A landscape with many valleys, sampled at points; each row gives a point and its height.
From any point a ball rolls to the lowest of the 2 points nearest to it. It stops when none of these is lower. Distance is the straight distance between rows; heights are no part of it.
j18 (h 18.4): [109 166 123 165 119 139 109  87 138 136 130  93 152  79 123 138 120 136
 123 128 131 156 103 123 116 151 111 131 145 135 159 187 135 142 128 130]
j430 (h 8.5): [144 157 145 132 136 127 150 109 113 120 135 112 168 117 109 137 116 104
 125 110 129 112 158 131 144 133 119 122 112  98 135  73 194 144 156 140]
j106 (h 29.6): [118  92 160 173 134 124 114 114 160 127 112 124 112  84 138 130  92 214
 159 133 136  87 135 131 193 106 156 141 148 113 133 189  84 105 118 132]
j103 (h 35.9): [127  72 113  92 114 179 136  93 162 150 141 137 115 142  75 139 104  57
  48 184 156 128 208 147  92 117 124 153 160 151 140 121 110 178 101 155]
j911 (h 56.6): [118 192 125 129 136 107 114 133 149 151  65 116 136  94  95 100 122  94
 218 155 147 124 158  91  98 124 149 119  93 112 142 125 198 153  84 111]
j545 (h 14.4): [127 117  98 110 133 167 135 162  99 140 107 176  88 144 111 121  75  48
 138 169 165  77 172 135  91 112 178 127 122 156 114  80 144 185  89 117]
j575 (h 28.4): [122  79 109 111  75 102 110 101 120 105 130 129 124 131 143 151 132 160
 185 175  64 115 133 121  62 129 134 138 168 160 128 170 123 125 119  89]
j113 (h 35.3): [163 117 143 209 122 161 134 122 122  58 183 156  95 153 129 127  98 185
  88 125 137 159 129 140 153 134 124 145 146 132  64 148  82 124 163 144]
j710 (h 26.2): [112 121 156 130 163 126 106 126 196 156 108 116 118 109  99 103 113 192
 148 142 159 131 117 125 198 112 136 136 137 144 132 192  72 120 132 145]
j632 (h 19.8): [150 165 116 138 144 136 150 164 103 123 122 154 106 147 104 108  93  73
 142 173 142 118 162 134  94 127 159 122  96 151  86  63 181 193 107 119]
j16 (h 25.4): [107 130 116 149  89 191  93 153 101  79 132 161 109 177 145 141 107  59
  70  84 188 140 185 100 129 167  97 146 127 102 103 133 162 114  84 152]
j863 (h 33.1): [126 118 123 125 154 165 125 161 124 121 164 143 129 141 126  89 142  82
  18  96 198 151 110 104 188 118 139 114 128  99 142 133 100  88 187 197]
j500 (h 14.1): [127 120 161 120 129 127 136  94 138 140 120  91 178 121  97 139 104 151
 133 141 137  96 146 136 182 104 130 129 128 116 148 105 146 139 172 138]
j950 (h 48.1): [134  78 119 121  92 133 145 131 154 114 123 121  58 166  71 151 123 138
 137 191 138 127 167  99  95 129 189 137 111  79  93 124 116 142 105 121]
j745 (h 45.7): [160  95 137 108 175  87 180 101  81 158 154 164 137  61 176 134 162 143
 143 129  67 102 107 180  79 100 100 130 130 123 149 111 135 135 124 116]
j478 (h 45.1): [133  86 108 170 160 131 182 144  85 110 153 156  84 108 157 117 135 133
  91 177 114 118 134 167  94 102 156 133 127 134 129  85 104 160 124 142]
j230 (h 29.0): [155 155 153 127 162 120 165 107 130 172 152 134 115  69  92 123 103 138
 147 163 121 127  98 132 125 122 155 141  92 112 139 159 111 162 129 113]
j979 (h 49.3): [137  44 132 124 155 132 169  91 157 125 144  94 127 115 116 148 172 151
  48 172 118 138 172 163 118 103 103 136 159  95 148 102  89 110 149 161]
j457 (h 23.3): [ 95 159 115 131 100 171 116 160 115 106 168 127 115 180 114 123 119  88
  56 169 156 182 108 115  97 139 152 132 122 189 113 127  97 173 144 159]
j751 (h 33.4): [112  71 109 107 142 164 124 111 171 151 134 136 102 119  95 142 143  78
  33 140 173 132 187 121 131 127 119 144 155 100 158 145  99 130 106 181]
j930 (h 79.2): [101  96 125 127 191 124 152 142 154 177 125 153  81  56 138 100 161 127
  89 139 147 114 116 133 147  95 154 122 125  90 182 155  78 132 115 172]
j59 (h 67.1): [155 189 125 113 104 109 119  99  80 174 131 138 147 104 155 134 102 109
 175 109 100 125  62 106  83 141 126 143 121 180 140 178 119 141 113  90]
j83 (h 42.8): [116 133 114  94  84 118  65 125 172 156  99 112 118 150 126 149 151 125
 131  68 141 165  93  84 139 164  91 123 134 130 145 205  89  76  87 127]
j492 (h 36.9): [166 118 127  77 141  96 143  97 121 118 131 165 168 116 132 138 107 136
 223 157  72  94 150 142  87 107 116 135 141 153 123  96 191 148 129  80]
j255 (h 30.3): [138 106 126 215 132 137 151 157 126  44 163 147  91 170 176 125 143 174
  98 121 127 140 142 155 142 129 122 117 139 119  73  90 115 102 153 142]
j702 (h 77.9): [ 82  96 120 110 180  81 158 178 119 151 102 134 118  90 148  95 197 154
 144 167  96 127 118 155 112  91 162 112 117 123 158  96 120 139 121 133]
j374 (h 32.5): [128 142 147 139 120  86 119 152 163 111 109 124  79 130 139 121 163 207
 186 104 112 142  94  94 144 137 133 115 105  97 103 191  99  87 109 112]
j359 (h 54.5): [133 123 151 188 159 170 145 116  97 107 163 145 149  90 157 107 117 159
  53 136 157 139 111 161 174 106 131 129 150 141 140 134  88 127 183 174]
j395 (h 32.1): [140  90  93  83  70 134 112  88 112 123 107 137 122 135 115 157  70 125
 192 181 108  88 137 112  65 129 152 152 152 172 128 148 137 147 120  91]
j511 (h 74.4): [113 186 130 152 143  92 145 179 150 105 120 104 139 173 141  97 183 169
 186 141  95 177 112 144 105 135 124 108 113 152  89  85 151 126 147  73]
j805 (h 31.4): [200 195 156 108 108 113 115 138 147 129 157 131 141 194  90 142 106 111
 133  50 146 151 120  83 169 163  98 126  90 104  72 106 143 101 125 105]
j432 (h 49.2): [165 123 167 105 127 135 176  69 143  95 167 109 148 135  67 175 105 153
 168 130  92 112 180 108 128 122 133 136 112  49 107  84 197 116 161  95]
j156 (h 32.8): [120  72 138 151 129 142  91 119 166 129 108 160 101 126 142 136  87 175
 159 117 140  95 166 136 173 125 124 152 167 135 113 194  90 103  68 102]
j824 (h 2.8): [143 139 136 147 123 136 159  80  66  94 137 135 173  92 147 147  89 118
 155  92 103  53 151 135 143 117 130 129 126  98 149  61 200 132 160 124]
j949 (h 44.6): [118 114 116  67  68 140  74  87 151 165 105  86 138 142  87 179 124  95
 111  86 145 139 122  92 129 166  91 133 136 110 156 189 117  96 108 128]
j345 (h 29.7): [134 109 116 122 115 167 108 163 126  98 145 159 104 192 134 129 143  73
  35  76 189 154 143 103 166 151 108 130 125  88 104 124 119  98 126 189]
j744 (h 46.2): [167 128 134 155 170 131 146 128 176 103 161 102 132 133 109 121 164 153
  80  73 133 198 150 141 149 153  80 101 114  58 104  91 148  76 175 137]
j204 (h 70.5): [130 117 105  99 143  93 156 146  80 171 155 152  81  98 143 137 168 101
 101 144  99 137  53 135  69 123 157 120 106 143 155 132  78 139 118 122]
j733 (h 76.1): [135 147 151 122 173  72 159 140 155 144 142 123 146 106 143 103 184 190
 175 148  75 177  98 163  95 127 101 114 115 134 110 116 142 124 131  84]
j275 (h 69.7): [148 127 122  80 104 114 142 127 114 183 149 143  67 125 101 145 115 108
 127 154 118 138  60 107  77 135 175 132  92 143 130 169  58 148 110 114]
j983 (h 46.1): [171 113 164 129 109 151 178  56 137  83 201 109 159 183  88 185  92 181
 133 122  73 133 146 118 138 122 108 145 147  97  95 108 147 112 178  94]
j651 (h 30.6): [146 145 135 155 119 119 144 124  95  96 102 133 150 113 134 126  64 136
 218 162 115  60 140 121 128 102 180 116 113 129 118  71 200 148 152  84]
j228 (h 12.5): [ 69 192 116 130 109 168 102 143 122 152 107  95 113 108  97 135 110  67
  97 144 182 126  79  67  86 132 178 104  96 133 167 154 112 158 134 155]
j4 (h 36.3): [153 127 133 131 200 137 142 162 125 138 179 189 120 142 143  69 150 129
  70 130 144 172  92 174 158 112 112 131 128 180 104 129  58 136 157 162]
j76 (h 32.7): [ 83 173  87 132  82 118  93 150 124 130  70 104  98 133 142 132 164 105
 152  97 134 154  91  63  69 139 143 120 122 110 150 173 125 112  73 126]
j995 (h 77.1): [122  90 152 112 188  83 176 140 141 153 137 130 113  74 126 108 179 204
 165 201  85 143 120 172  91  93 147 121 110 106 127 127 117 141 122 103]
j506 (h 41.4): [150 102 132  86 151  78 144 141 159 131 121 137 107 107 119 134 182 128
 165 139 100 132 157 133  85 116 116 116 101  76 108 115 163 123  85 111]
j394 (h 31.1): [ 68 100 101 164 150 182 102 145 182 118 118 126 108 110 106 118 146  91
  41 143 191 164 179 113 138 119 131 119 166 100 164 153 119 124 117 192]
j189 (h 50.0): [150 141 159 171 121 162 129  67 162  80 178  91 189 134  94 153 100 154
  81  97 127 169 149 134 173 152  69 136 159  97 121 128 155 103 173 148]
j66 (h 16.5): [ 97 197 120 173  91 163 112 123 112 120 102  95 112 103 112 136  88  98
 132 114 172 124 121  64 107 153 154 120  98  97 145 160 153 132 114 144]
j857 (h 59.7): [107 141 130 121 116 144 137 130  60 159 151 140 116 117 160 134 111 123
 105 144 132  88  51 132 116 116 170 131 122 183 150 140  56 153 162 145]
j537 (h 74.0): [142  84 104  52 113  89 115 120  94 153 107 135 136 123 151 155 186  77
 115  93  97 135 124 137  77 125  91 117 136 122 157 104 133 106 104 118]
j849 (h 61.1): [107  91 133 157 137 129 143  87  58 131 125 133 163  66 199 142 136 154
 124 136 101  78 106 172 132  99 130 137 159 149 179 125 112 132 152 142]
j141 (h 53.4): [119  98 123 122 104 148 131 111 153 100 144  68 157 199  84 149 147 148
  78 165 121 163 142 139 136 133 108 129 153 139 108  97 129 128 183 131]
j22 (h 16.6): [107  71  92  87  81 130  87 160 157 106  77 142 122 188 108 130 101 108
 174 170 121 106 185 139  99 118 152 130 164 172 107 109 135 137  99  97]
j185 (h 55.9): [157 131 155 166 170 144 167 121 122 139 162 164  99  89 121 104  87 162
  91 135 161  98 117 137 184 101 165 139 110 121 122 140  76 142 154 153]
j361 (h 12.3): [163 153 146 136 175 133 122 118 163 150 152 143 127  98 107 107 117 124
  93  97 152 163 123 139 170 145  94 134 129 126 127 177 104 130 127 152]
j620 (h 26.1): [150 121 126  99 168 122 167 140 112 175 139 140 110 110 107 118 125  91
 110 161 139  97 131 145 121 109 161 136  91 120 134  96 124 171 129 139]
j346 (h 40.1): [180 132 146  58 139  80 150 120 127 145 134 154 138 112 104 127 145 139
 209 154  81 125 134 121  84 117 133 121  92 103  99 113 172 136 108  79]
j657 (h 14.7): [119 159 138 156 143 144 110  89 163 131 121 101 169  91  96 128 100 112
 129 138 134 143 169 141 129 147  95 144 149 136 146 147 180 154 110 126]
j871 (h 35.7): [137  64 127 129 106 126  93  89 153 102 119 155 124 118 154 164  97 169
 180 110  90  83 190 134 124 135 100 167 183 113 120 184 134  84  78  89]
j313 (h 61.4): [ 77 117 128 182 145 116 104 157 145 107  58 110 157  87 155  97 109 158
 188 157 123  95 145 167 160  90 174 107 147 136 154  99 173 138 122 108]
j998 (h 36.6): [155 206 131 147 192 102 148 157 151 171 133 154 101  79 125  82 151 101
 141 117 132 178  96 114 105 139 129 116  73 107 125 130 139 147  85 120]
j847 (h 33.7): [134 148 138 117 115 111 117 104 116 125 110 116 170 128 134 128  86 149
 219 136 102  80 130 120 136 115 132 129 132 151 129 121 182 141 148  97]
j350 (h 22.6): [104 124 113 143  86 100 107 134 144  90 120 111 157 174 167 132 138 175
 194 153  67 121 123 146 106 125 120 131 180 195 108 148 136 111 135  81]
j170 (h 39.7): [144  78 110 162  78 162 119 124 135  78 170 156  63 180 128 150 114 145
  65 122 139 163 139 126 122 158 126 152 161 135  81 167  74 117 115 161]
j367 (h 51.4): [148 149 145  93 124 109 154  88 139  72 135 123 176 123 113 175 130 141
 203  95  80  97 171 113 116 106 109 114 117  68 116  85 230 105 150  86]
j300 (h 27.8): [ 50 130 102 173 106 160  90 148 184  92  91  91 101 125  85 126 149 115
  98 156 165 176 152  91 128 141 145 109 147  99 150 151 151 124 115 172]
j305 (h 53.2): [128 141 134  94 121  96 106 109 147  94  88 117 179 134 143 152 155 130
 201  82 106  94 180 127 139 117  79 112 146 103 127 103 210  91 136 104]
j909 (h 61.8): [102  92 142 203 157 163 128 133 102 120 115 165 132  92 184 117  70 159
 123 151 144  76 129 183 171  77 161 142 174 151 143 138  82 136 111 114]
j222 (h 58.6): [143  98 136 100 143 106 171 152  78 158 159 135  94 126 140 129 142 153
 103 140 121  94  66 130 157  97 172 118 102 126 135 112  60 124 173 146]
j634 (h 61.5): [ 84 193 105 157  93 111 102 177 111  93  62  88 158 157 153 100 152 114
 172 112 136 118 128  94 128 121 146 102 105 129 135  74 184 126 136 131]
j991 (h 43.7): [139 115 132 126 164 130 161 156 152 117 160  95 115 152 101 116 180 173
  75 125 131 195 116 143 142 137 119 105 119  92 113  82 108  96 204 124]
j149 (h 35.6): [136 103 143  93 117  85 135 158 154 128 120 130  55 127 109 144 168 170
 154 107 126 133 103  75 135 129 156 109  84  45 105 170  97  89 102 132]
j280 (h 46.3): [ 92  86 128  95  87 162  69  90 163 156  89 104 120 144  98 157  94 126
 139 103 166  92 157  84 162 145 121 147 147 116 145 203 100  97  96 144]
j390 (h 45.9): [161  77 147 148 175 110 184 129 144 109 148 153  83  93 132 137 147 157
 113 135 119 106 188 149 120 103 130 130 113  51 113  91 132 114 106 141]
j791 (h 38.5): [119  92 122 117 100 105 136 157 122 102 118 110  85 164 131 150 177 159
 111 112 124 122 102  99 144 125 146 106 109  85 118 121  95  99 148 142]
j676 (h 35.8): [150 122 126 114 176 140 139 168 106 136 173 162 145 141 137  81 158  95
  34 106 172 169  65 146 181 124 138 105 116 143 132 103  77 104 191 171]
j939 (h 21.7): [183 198 138 142 174 112 124 153 115 143 167 162 149 136 157  95 141  93
  92  73 143 187  81 146 141 151  79 120 103 154 104 125 131 119 116 126]
j836 (h 7.1): [124 128 138 119 143 146 142  62  80 149 117 133 182  46 130 149  77 108
 147 102 122  60 151 135 144 122 126 144 137 106 186 122 165 132 139 130]
j671 (h 50.5): [137 144 114 150 131 127 156 186 113 108 142 180  46 178 141 101 130 134
 130 133 130 131 115 110 123 131 169 128 100 140  64 109 100 150 104 135]
j198 (h 59.3): [ 97 127 116 192 183 150 128 164 176 124 106 152 116  96 113  88 111  97
 137 187 142 148 178 170 108 107 150 127 149 137 125 113 164 175  70 116]
j497 (h 44.1): [138  65 113 112  97 125 157  88  93 122 147 139  80 105 122 179 120 118
 111 134 104 101 154 119  76 141 138 153 145  89 135 147 115 132 105 134]
j329 (h 47.7): [127  51 122 161 152 137 175 117 166 109 137 115  83 111 100 144 152 132
  57 174 135 141 203 138 103 108 139 134 141  54 135 101 116 118 115 161]
j624 (h 19.2): [118 115 120 136 141 123 110 104 216 133 108  79 133 111  63 136 146 118
 130 154 138 171 187 124 111 153 103 133 136  84 145 153 171 133  92 136]
j610 (h 42.5): [173  84 135 120  97 130 149  88 120 119 180 138  91 140 117 168 119 137
  80  97 122 127 131 130 127 151 112 151 141  93 108 151  83 114 118 150]
j597 (h 74.9): [163 132 122  84 128 103 102 115 122 162 129 143 166 126 161 134 174  90
 129  64 105 157 117 146 114 156  58 131 135 135 142 131 144  91  99 106]
j785 (h 67.9): [183 158 136  80 115  90 154 109  51 163 147 168 125 102 161 147  98 108
 180 105  88 101  71 108  83 125 136 133  96 137 128 132 133 137 125  87]
j792 (h 35.4): [ 61 133  78 126 110 147  98 153 121 143  75 141  96 132 153 125 178  71
 115 115 141 147 132  99  82 146 126 127 143 125 161 145 134 127  74 154]
j672 (h 34.4): [113 196 141 125 121 135  87 157  99 144 122 142 183 153 188  96 122 128
 142  91 145 152  70 130 165 141  95 134 124 205 119 159 112 127 130 117]
j249 (h 29.3): [177 125 142 101 169  97 176 153  96 143 154 164 113 137 144 120 135 105
 115 102 125  91 136 151 151 119 124 124  97  99 113  67 140 132 134 134]
j297 (h 72.5): [140 111 108  96 125 106 142  93  93 158 156  94 169 112 129 162 182  94
  86 146  79 185  72 156  59 135 106 111 136 146 176 101 129 127 149 105]
j279 (h 29.5): [109 157 105 124  57  98  99 126 102  99  87  78 139 155 147 150 152 124
 176 101 105 121 108  64  85 137 131 122 120 106 134 149 150 100 124 114]
j761 (h 47.6): [130 110 106 120 165 122 171 182 116 139 141 197  60 155 142  88 142 100
 119 166 116 130 135 159  95 109 163 134 117 165  96  89  90 174  83 137]
j647 (h 17.2): [110 189 131 115 118 157 100 133 137 158 147  95 148 130  88 132 109  76
  77 155 157 163  75 107 106 142 141 123 117 173 153 148  97 171 160 133]
j582 (h 65.1): [ 76 177 130  94 140 124  92 156 136 201  76 138 137 125 146  88 122 129
 180 114 150 107  78 121 141 124 138 123 112 185 150 166  88 131 100 123]
j587 (h 24.2): [ 63 138 114 152  96 125  94 117 151 115  72  49 137  89 114 140 156 134
 136 127 138 143 124  81 123 141 137 106 128  85 184 164 161 108 126 146]
j516 (h 45.8): [106 100 108 130  80 109 139 124 120 106 122 107  66 124 114 159 146 138
 154 168 105 135 129  93  57 137 173 128 121  83 124 150 130 133 106 123]
j661 (h 68.7): [187 146 129  62 109 105 161 132  74 183 157 162  93 147 118 135  94  95
 150 130 110  98  74 113  91 126 165 134  78 159 101 117  94 158 128 102]
j955 (h 78.7): [ 81  77 124 133 172 113 138 143 167 146  98 103 120  85 111 104 173 154
 115 190 137 124 147 139 144  84 162 116 136 106 172 120 109 131 133 159]
j844 (h 35.2): [132 137 115  56  66 147 102  79 131 166 119 108 155 148  91 144  73  98
 166 161 121 117 112 122  79 138 130 147 143 206 141 159 119 162 142 100]
j273 (h 65.6): [158 114 132  42 161  87 147 140  80 164 117 155 166 143 144 121 138 116
 174 140 103  76 120 162 133  92 126 122 115 163 134  55 138 151 157 111]
j735 (h 64.0): [ 78 116 126 115 146 138 107 171 110 163  85 153 119 133 168 101 124 131
 162 126 151  79 119 140 168 109 145 122 133 166 144 136 102 131 111 144]
j559 (h 29.9): [ 97 169 129 153 110 118  91 152 127 100 113 120 170 183 168  93 122 164
 165 125 118 149 103 145 156 139 107 134 153 220  99 146 120 130 131 113]
j530 (h 51.6): [143 149 153 185 165 167 130 101 172  99 161 105 168  95  81 118  87 147
  73 130 170 163 174 138 186 138  99 139 140 110 122 137 148 129 161 165]
j842 (h 50.9): [115  61 118  98 108 153 139 100 150 128 140  84 136 160  83 158 161 127
  33 176 137 154 145 143 130 119 119 141 162 125 146 111  81 128 174 169]
j5 (h 32.6): [189 140 145 101 179 123 171 167 121 161 175 167 120 163 123  91 124  99
  75 122 153 131 117 156 169 120 118 128  91 141  88  81 102 151 152 151]
j379 (h 34.6): [143  82 151 140 141 116 133  75 146 101 145 134 144  87 153 167 126 167
 151  84  86 100 188 161 127 129  75 147 174  89 131 151 151  84  92 116]
j942 (h 42.7): [193 144 156 112  71 140 157  81 118  87 204 130 128 202  95 182  80 134
 122  91  88 123 127  96 139 152 110 152 119 111  71 108 146 113 159  97]
j797 (h 60.6): [127 136 142 197 179 157 133 149 136 128 128 165 122  85 145  94  73 128
 137 166 152 119 149 173 143  98 152 132 144 158 123 124 131 171  94 122]
j984 (h 26.0): [150 179 138 186 117 137 148 143 121  86 130 117 136 149 102 119  72 117
 186 165 123 116 160 125 124 129 164 121 107 128  76  71 209 170 135  85]
j691 (h 7.5): [111  62 104  50  58 150  80 116 135 137  88 124 140 191 115 147 117 117
 147 137 132  99 157 130 128 132 115 145 164 189 130 133 103 121 124 121]
j649 (h 43.2): [113 128 104 194 125 152 175 156  85  83 156 142  60 112 136 128 138 105
  79 157 136 140 119 116  85 135 179 124 110 100 122 104 123 153 133 155]
j504 (h 44.0): [159  68 131 114 173  93 163 126 110 119 133 175 113  91 163 130 138 145
 164 133  92  71 179 176 100  96 118 130 140 109 114  90 149 131  99 113]
j695 (h 15.3): [ 93 112 120 101  74 148  81 114 116 133 115 107 144 178 142 140 119 132
 115 120 137 119  98 127 150 142 121 137 156 180 133 175  83 116 145 137]
j567 (h 58.1): [ 50 137 111 164 101 128 129 162 109  99  82  71 133 134 137 116 148 173
 132 157 125 113 106 107 151 116 190 101 106 121 161  89 135 124 183 143]
j31 (h 31.5): [180 161 158  94 181 100 145  99 155 201 170 113 142  50  65 136 102 114
 117 111 140 144 100 109 160 140 133 122  93  85 163 153 114 118 129 122]
j135 (h 10.3): [104 109 149 150 132 162 118  99 107 127 102 115 175  83 142 132  77 130
 115 128 159  63 160 149 190 102 138 129 148 125 169 110 151 133 149 146]
j943 (h 63.1): [111 168 119 111 122 131 108 182  97 121  76 134 153 193 154  89 115  93
 169 108 162  77 136 115 166 118 141 102 105 163 103  63 167 132 130 133]
j397 (h 24.8): [120 114 104 186 108 134 135 169  88  52 147 158 104 190 198 120 156 132
 115 128 109 140 128 162 104 138 122 124 145 159  81  94 127 128 121 129]
j108 (h 41.3): [143 146 110 174 121 111 178 141  92 111 157 147  49 103 146 132 152 135
 120 122 108 155  88 102  73 145 157 128  92  89 112 141 112 132 110 122]
j444 (h 58.0): [ 77 175 110 171 160 133 127 155 145 142  91 134 107  66 121  89 127  91
 171 176 139 134 137 127  82 116 175 122 119 136 151 129 167 180  82 125]
j183 (h 16.8): [147 175 148 140 187 136 121 124 129 150 141 155 168  79 164  96 135 102
  96  59 158 157 124 155 168 148  64 128 128 122 152 143 152 109 116 148]
j522 (h 40.2): [129 154 134  99 109 171 102  94 128 151 134  93 171 137  72 153  82  59
  84 122 173 117 153 109 143 142 116 138 130 131 154 126 153 153 145 146]
j79 (h 32.0): [135  94 139 157 138 103 144 116 150 110 145 140 107 104 174 137 162 191
 144 106  88 130 128 158 122 128  97 131 150 117 121 162 108 104 108 127]
j344 (h 40.6): [127 151 138 122 109 126  76 106 166 142 109 113 166 141 147 139 141 137
 139  47 140 154 118 117 172 170  56 134 155 137 137 190 136  86 110 120]
j499 (h 60.5): [113 117 119 101 119 129 132 106  32 165 123 145 133  84 192 148 123 120
 138 131 107  63  67 132 109 113 146 135 125 156 183 139 102 135 154 128]
j25 (h 62.7): [ 54 101 108 179 129 115 123 186 100 102  81 147 115 122 190  96 140 165
 169 145 111  94 114 152 146  96 185 106 146 151 142 107 112 118 111 131]
j584 (h 64.4): [155 171 128  62 126 107 120 150  80 155  97 140 158 176 143 110 113  92
 186 104 130  76 111 119 137 114 119 121  94 169 111  65 153 148 145 118]
j594 (h 23.5): [135  88 139 133 166 115 136 112 216 135 134 106 120 117  88 124 160 169
 117 152 124 173 176 155 127 136  92 135 144 104 118 142 120 124 115 135]
j199 (h 48.0): [129  96 147 107  97 162  91 101 143 137 117 135 140 169 113 150  76 125
 122  87 155  85 180 122 176 152  91 157 155 131 111 155 120 109 111 137]
j510 (h 6.7): [105  89  98 103 110 154 112 170 128 121 103 166  93 200 127 119 107  78
 123 148 148  99 185 140 123 115 156 128 134 172 101  83 128 159  85 135]
j576 (h 39.2): [184 140 139 110  67 154 123 122 110 103 170 155 114 212 108 150  72  97
 108  83 142 113 160 107 143 168 108 147 122 133  61 116 134 132 123 131]
j625 (h 28.8): [116 120 132 136 116  77 110 140 132 118 117 138 106 115 186 125 156 201
 208 119  82 103 105 130 125 129 124 134 148 140 121 195 119  94 102  95]
j783 (h 26.6): [189 180 143 141 128 119  99 153 126 112 157 152 140 174 138 115 138 116
  95  33 156 183  87 111 175 163  85 113 110 124  90 137 114  79 138 135]
j92 (h 33.9): [177 199 134 141 174  95 153 150 147 165 142 113 130  78  94 108 132 119
 120  99 152 162  99  94 160 142 140  97  66  77 146 108 149 114 147 113]
j693 (h 75.9): [155 154 134 105 120 132  95 121 143 134 142 158 177 170 168 106 132 107
 135  77 115 155 138 167 132 165  37 150 156 190  99 143 150 121  93 103]
j509 (h 72.7): [ 88 162 111 136 126  85 140 172  93 111 114  92 159 159 167 107 199 155
 133 131  86 164  75 147 109 129 125 106 120 158 136  80 128 124 164 107]
j133 (h 62.0): [ 92  70 137 158 151 154 115 110 113 134 108 135 175 103 190 118 142 156
 100 146 137  99 125 195 169  97 115 141 181 177 166 135  88 118 129 144]
j178 (h 38.4): [112 112 123 115 104 194 105 120 139 136 124 128 136 148  74 146  58  64
  94 172 179  99 194 116 114 125 152 144 135 155 121 118 131 173 118 140]
j630 (h 55.0): [112 159 127 125 150  96 110 147 168 122  66 109 151 115 132 107 166 121
 196 115 128 122 177 122 131 128 104 106 124 111 135 103 209 130  94 114]
j927 (h 41.0): [126 112 104 144 120 130 158 143 102 108 150 100 108 140 127 137 178 127
  60 127 127 166  85 124 119 138 145 104 117  98 142  98 114 107 176 153]
j102 (h 57.2): [171 117 138 139 164 129 161 140 118 139 171 143  76 129 108 110 125 163
  75 116 153 144  85 116 185 117 155 121 103 104 114 132  57 110 196 156]
j922 (h 29.8): [117 170 107 170 100 143 125 163 100  83 153 137 117 176 158 109 144 118
 103 139 120 187  95 132  87 153 120 131 131 181  84 120 116 149 126 124]
j286 (h 38.1): [138 181 151 108  95 131  74 109 131 145 124 109 208 175 149 125 102 132
 163  68 127 130  94 116 183 152  68 134 143 176 118 169 145 101 141 103]
j96 (h 73.3): [102  94  97 103 109 127 129 107  83 130 121 104 151 120 151 153 184  74
  82 133 108 132 116 148  75 136 106 126 142 129 180 103 135 136 139 141]
j303 (h 71.5): [125 158 117 119 140  81 163 140  63 151 147 113 145 103 157 126 175 123
 132 147  72 161  51 139  73 121 139 115 104 147 150  91 126 136 148 100]
j148 (h 21.5): [ 78 172 129 139 117 113 106 107 129 150  86  55 162  67 127 128 134 142
 149 135 121 130  78 108 122 125 147 107 119 121 197 155 144 132 157 135]
j520 (h 39.0): [153 140 128 140 164  90 161 141 156 145 138 164  70  87 125 109 161 135
 160 133 113 162 127 126  85 143 135 129  93  82 110 146 142 135  71 112]
j795 (h 26.7): [111 131 117 112  94  96 108 107 122 129  89  86 145  86 132 158 169 121
 158 107 104 127 128  85  95 132 116 113 125  72 173 152 172 104 105 121]
j385 (h 18.9): [169 131 147 123 133 124  97 107 200 132 153 124 128 159  87 127 130 161
 104  96 125 190 122 127 174 167  74 138 144 137  86 181  97  99 143 122]
j821 (h 38.0): [129 165 132  67  96 189  83  67 119 169 127 116 209 129  90 147  53  70
 127 137 149  99 144 137 126 147  97 156 144 204 156 145 148 159 146 113]
j534 (h 20.9): [114 129 145 132 111 138  87 124 152 126 117 100 154 157 126 124 117 181
 128 125 148 121 101 125 205 127 122 132 144 157 128 164  83 112 170 149]
j318 (h 56.1): [ 87  95 122 134 102 119 128 135 140 104 112  74 139 159 112 140 150 176
 142 175 109 132 129 133 125 116 155 122 145 140 126 103 119 133 169 123]
j566 (h 66.1): [126 182 137  76 124 112  87 113 144 202 102 128 158 112 131 107 105 131
 196 123 115 128  75 118 111 136 118 139 122 199 145 194 102 139 101  89]
j137 (h 53.0): [111 125 137 200 141 176 120 117 138  89 137 107 167 101 120 120 100 140
  68 164 162 153 157 156 162 109 130 126 151 141 140 106 141 146 159 157]
j688 (h 35.5): [179 161 144  87  94 120 105 141 141 144 134 156 115 203 120 116  90 117
 157  66 136 110 130 102 167 151 103 140 104 151  61 149 118 122 107 109]
j588 (h 59.8): [ 73 149 123 187 129 120 115 186 151  86  69 102 138 131 143  88 141 149
 144 129 138 118 149 126 170 113 161  89 108 118 131  75 184 123 141 134]
j299 (h 48.2): [141 101 145 161 139 141 148  90 165  95 157  73 151 108  99 154 152 184
  79 108 121 160 142 130 163 132  92 121 140  57 142 117 131  77 197 145]
j752 (h 20.8): [120 189 120 143  91 169  86 136 119 117  99 130 135 142 128 136  88  79
 129  75 173 130 166  80 123 167 105 143 120 114 113 149 177 123  74 126]

Call two points neighbours if one is among the 2 nearest of the other. Go from one point of each pair to the other, from neighbour to neighbour, staying as low as possible. Name the highest point that can't be avoided.
j620 / j361 | j199
j504 / j657 | j979
j620 / j625 | j506
j691 / j625 | j871
j657 / j361 | j344
j397 / j620 | j4
j228 / j397 | j922
j657 / j350 | j522
j691 / j510 | j22
